Each scene shows the same named points in several views. A view is turned or mirrored, and shifted as a whole, has a little noise and may leave points out.
In the rows, zero is written as 100.

Scene 1
View 1
(54): 99 97 88 102 93 108 110 100 103 117 99 100 105 100 99 106 98 102 107 80
 104 96 100 97
(237): 100 89 90 104 94 94 96 107 102 107 95 98 91 95 93 109 94 102 98 99 109
 100 99 96
(147): 108 87 106 114 92 95 102 99 96 99 93 104 89 107 109 103 99 98 94 102 97
 96 103 106
(224): 100 95 98 101 95 96 98 106 101 107 97 99 97 99 103 115 92 102 101 105
 112 101 99 104
(46): 105 87 84 111 93 100 104 98 99 101 93 103 89 103 100 92 98 96 99 91 92
 95 99 94
(100): 102 88 88 105 96 91 94 107 100 97 93 101 86 97 99 103 91 98 98 111 104
 101 97 97
(97): 105 82 98 113 91 87 92 105 98 100 91 99 82 100 95 103 98 100 90 104 102
 99 103 97
(28): 101 97 81 102 95 113 115 95 102 111 98 103 104 104 105 97 98 97 109 81
 95 93 96 97
(102): 101 93 95 104 94 99 102 103 101 109 97 100 97 99 100 109 96 101 100 94
 106 98 100 101
(255): 103 83 90 109 93 87 90 108 100 102 92 98 83 96 89 105 96 101 93 103 107
 101 101 92
(21): 102 92 89 103 98 96 100 104 100 95 95 103 91 101 109 102 90 95 102 113
 101 99 94 103
(98): 106 80 88 114 91 89 93 104 98 100 90 99 80 99 90 95 99 99 91 96 97 98
 102 90
(146): 104 86 92 112 89 97 101 101 100 113 94 97 91 100 90 102 103 102 95 81
 101 97 105 92
(227): 105 80 88 115 87 92 95 102 100 112 92 96 84 97 81 98 105 103 91 79 101
 97 106 85
(174): 100 87 89 102 98 83 86 114 101 93 93 99 82 94 97 110 85 99 96 124 111
 104 95 99
(179): 99 93 78 99 96 99 99 106 104 108 96 99 95 94 93 105 91 100 105 95 107
 100 95 92
(213): 105 87 105 109 95 87 93 107 97 96 93 101 85 102 106 108 93 99 93 117 105
 100 101 106
View 2
(227): 98 95 88 117 99 96 117 93 98 113 100 110 109 100 111 85 85 81 103 87 96
 103 86 97
(147): 90 99 92 106 97 92 111 102 109 97 97 94 103 103 90 88 103 97 103 103 98
 101 100 90
(54): 91 107 89 121 108 95 100 100 95 99 97 108 108 111 105 95 98 93 95 111 88
 81 76 86
(97): 97 100 100 103 98 96 115 98 108 106 99 101 108 102 98 86 96 91 106 91
 101 109 93 93
(174): 105 113 125 91 101 101 112 101 114 103 97 101 115 107 92 91 101 97 107
 90 104 109 85 89
(255): 102 105 107 104 101 99 114 97 106 108 99 107 111 105 102 88 93 89 106 89
 101 106 85 92
(98): 101 97 99 111 97 94 118 97 105 110 99 105 108 96 98 85 89 88 103 87 96
 105 89 99
(28): 91 104 90 127 105 89 101 105 97 97 95 107 105 104 94 93 96 97 91 112 82
 76 77 92
(100): 101 108 113 103 100 97 111 102 110 103 97 103 111 104 91 90 98 97 103 94
 97 101 85 92
(179): 101 111 108 113 107 97 105 101 100 104 97 111 113 108 100 94 94 94 98 99
 90 89 73 91
(46): 96 99 96 119 99 89 111 102 103 104 96 105 105 97 91 88 92 94 97 98 88 91
 85 99
(213): 96 106 107 95 98 96 112 102 113 99 98 95 108 106 90 88 105 97 106 98 104
 108 98 87
(146): 94 99 86 119 102 95 111 96 97 106 98 108 107 104 108 89 91 86 100 97 93
 96 85 92
(21): 98 109 112 104 101 93 107 106 111 97 96 100 109 104 84 91 103 102 100
 102 94 95 87 91
(224): 94 112 105 101 105 99 103 101 106 97 97 102 111 114 99 94 105 96 102 105
 99 96 86 82
(237): 98 108 105 107 104 99 108 99 103 104 98 107 112 110 103 92 97 91 102 96
 97 98 82 88
(102): 92 107 97 110 104 97 104 101 102 99 97 104 109 110 101 93 101 94 100 105
 95 93 84 85
View 3
(147): 94 106 100 108 114 117 105 109 93 96 92 93 100 88 112 91 90 106 101 108
 108 94 99 94
(255): 90 103 110 107 99 107 102 111 102 104 103 102 102 97 107 88 90 104 102
 96 96 100 95 98
(46): 104 100 115 108 110 116 105 100 104 97 101 103 94 84 114 93 99 106 99
 104 97 99 106 86
(28): 113 103 120 106 111 114 97 84 105 101 89 106 95 79 116 92 104 102 106
 107 110 90 113 77
(179): 103 101 119 106 96 103 91 94 109 106 98 106 100 91 107 89 101 104 110 97
 100 94 105 91
(98): 93 100 114 107 104 113 111 111 103 101 106 105 97 91 112 90 92 105 96 97
 90 104 97 93
(227): 92 103 121 101 101 112 117 104 106 113 101 115 96 91 116 85 91 99 93 93
 93 102 96 81
(100): 97 101 108 109 100 107 94 107 103 97 103 97 100 94 105 91 95 108 106 100
 96 98 100 102
(102): 98 106 110 105 103 108 96 97 101 106 90 102 102 91 109 89 95 102 108 102
 110 91 102 91
(237): 95 105 113 105 98 105 97 102 104 107 97 104 102 94 107 87 94 102 107 97
 102 95 98 94
(146): 95 105 118 102 105 113 111 99 103 110 94 111 97 88 116 86 93 99 97 98
 102 97 99 81
(224): 95 107 105 107 100 104 89 101 100 105 89 97 105 95 104 88 94 103 112 101
 111 89 99 98
(213): 90 106 98 110 105 110 96 114 95 96 97 90 104 96 104 90 89 108 106 103
 102 96 95 107
(21): 102 102 105 111 105 110 89 103 100 93 99 91 100 90 105 93 98 110 110 106
 101 94 105 102
(97): 89 104 106 107 104 112 106 114 98 102 101 100 100 94 109 89 89 106 100
 99 96 100 94 97
(54): 105 106 119 103 105 108 96 86 105 109 85 109 100 85 113 88 100 98 108
 102 113 88 107 79
View 4
(179): 91 102 107 99 94 121 101 104 94 99 113 112 105 103 107 114 108 92 110
 108 99 100 91 96
(102): 93 93 104 103 94 112 101 107 90 105 105 105 104 99 109 110 100 94 114
 104 101 105 91 88
(28): 84 95 108 109 104 125 98 107 91 119 103 119 101 91 114 121 106 96 117
 116 100 98 99 84
(237): 95 96 104 100 94 109 101 105 91 96 112 103 103 104 105 109 103 92 111
 102 99 103 86 94
(174): 99 101 104 97 82 101 106 105 82 89 118 94 111 115 91 98 101 96 99 105 94
 100 89 101
(97): 99 90 103 105 103 94 99 104 86 100 113 94 101 106 101 104 100 95 105 102
 95 96 82 93
(255): 98 95 104 100 99 101 99 102 91 93 117 97 102 108 101 106 104 91 106 101
 96 98 80 98
(224): 94 95 102 99 85 111 105 109 86 100 104 101 107 102 104 104 97 95 112 102
 101 109 94 89
(147): 95 86 103 109 102 96 100 109 80 113 103 94 102 100 103 104 95 100 109
 107 97 99 92 83
(146): 95 90 105 105 112 107 95 102 97 103 112 106 95 98 113 115 105 89 115 99
 99 99 78 91
(98): 98 92 105 106 112 97 95 101 90 101 118 99 98 106 103 110 106 93 104 105
 94 90 79 96
(100): 95 98 105 101 93 106 102 104 86 98 114 101 107 107 100 106 103 95 104
 108 96 98 90 96
(46): 91 93 108 110 110 108 96 104 87 112 112 108 100 100 106 115 106 97 107
 114 94 91 90 90
(21): 92 98 105 104 89 107 104 107 79 106 109 101 109 106 97 104 101 101 103
 115 95 97 99 91
(213): 98 92 102 103 91 94 104 108 79 102 108 90 107 108 96 98 95 98 103 105 96
 101 91 90
(227): 97 90 105 104 118 104 93 100 100 100 117 105 92 100 113 117 109 87 112
 98 98 95 72 95
View 5
(213): 96 115 105 99 90 105 107 94 92 98 101 97 101 110 98 96 111 94 89 110 114
 107 94 99
(98): 110 104 98 103 105 114 105 93 86 83 90 97 99 103 91 102 101 93 109 110
 111 103 98 99
(102): 106 99 104 101 98 104 110 92 91 103 112 107 104 102 106 99 103 89 107
 107 111 107 102 110
(46): 119 92 96 101 99 109 106 91 83 97 99 98 106 101 89 100 99 94 109 110 104
 107 102 107
(21): 108 104 108 102 90 107 103 91 87 108 108 95 106 110 92 91 108 97 97 111
 113 113 97 107
(224): 99 107 109 101 95 103 108 92 94 105 115 106 103 106 108 96 107 90 102
 107 116 110 99 109
(179): 112 97 111 108 103 111 103 91 87 101 113 104 103 104 100 93 101 91 119
 108 117 111 101 113
(237): 103 105 108 105 102 109 106 93 91 95 107 105 101 105 103 97 103 89 110
 108 116 107 99 107
(227): 111 98 96 105 114 114 108 94 88 78 93 106 98 95 100 108 96 85 121 107
 108 98 102 103
(255): 103 111 106 106 104 113 104 94 90 86 98 100 97 106 99 98 104 91 109 109
 118 105 96 102
(54): 114 87 102 101 102 102 111 91 89 107 118 112 108 96 108 102 98 86 118
 105 107 108 106 117
(147): 104 103 95 94 90 101 111 93 90 101 100 100 105 103 97 104 106 93 90 108
 103 105 99 102
(174): 96 120 117 109 95 113 99 94 91 95 104 94 97 116 95 88 111 96 99 112 127
 112 92 101
(97): 102 110 100 101 100 109 107 94 90 88 94 98 99 105 97 102 106 92 100 109
 112 103 97 98
(146): 111 95 96 101 107 107 111 93 89 89 101 108 102 96 104 107 98 86 116 106
 106 100 103 107
(100): 105 108 108 105 96 111 103 92 88 97 103 96 101 110 94 92 107 95 103 111
 117 110 96 104
View 6
(237): 96 83 98 94 97 100 108 109 95 99 98 93 108 102 96 97 109 110 105 93 101
 104 102 97
(224): 96 86 104 98 97 103 108 107 93 97 99 95 110 95 100 94 105 105 106 95 111
 112 94 94
(97): 94 77 99 98 99 90 105 98 98 107 99 87 103 107 101 87 112 114 105 97 96
 99 103 95
(102): 98 86 102 97 98 100 108 109 92 96 98 97 115 96 101 95 104 106 109 99 102
 104 100 99
(146): 98 82 95 94 104 94 111 108 91 96 97 97 117 101 103 98 112 112 110 100 86
 93 110 104
(54): 100 93 101 95 100 104 111 118 88 88 96 104 125 93 100 102 100 103 113
 101 96 98 105 107
(174): 91 81 101 97 90 99 102 105 105 108 100 82 92 108 89 88 109 112 98 87 114
 112 96 86
(227): 96 77 89 90 105 91 111 108 92 99 96 93 112 109 100 100 118 118 107 97 80
 89 116 105
(100): 93 85 103 97 92 97 102 108 103 105 98 88 102 107 92 88 104 110 104 93
 105 102 101 94
(179): 95 91 99 92 94 104 106 119 98 95 95 95 111 102 89 100 102 108 105 92 101
 100 106 101
(213): 94 79 106 102 95 93 103 96 99 109 101 87 100 103 103 81 107 109 105 97
 109 107 93 89
(98): 94 78 95 94 98 90 105 105 100 106 97 88 103 111 97 91 112 116 104 96 90
 93 109 99
(28): 99 98 106 97 97 101 105 121 93 90 95 105 127 95 98 94 91 101 116 106 94
 90 109 112
(147): 97 81 107 104 100 90 103 97 95 106 101 94 111 100 110 79 103 107 111 106
 100 99 98 98
(21): 95 90 109 101 90 98 99 109 103 105 99 91 105 102 95 84 96 104 107 99 110
 103 98 96
(46): 96 89 103 98 96 92 102 112 100 102 97 94 113 106 98 87 99 108 111 104 90
 87 111 107
(255): 93 79 95 94 98 95 106 105 98 104 98 87 101 108 95 94 114 115 102 91 98
 102 104 94

In a view up to two points have been moved. Name them for each view, in the order of its rows, or write none.
view 1 | none
view 2 | (227)
view 3 | (255)
view 4 | (146), (100)
view 5 | none
view 6 | (98)
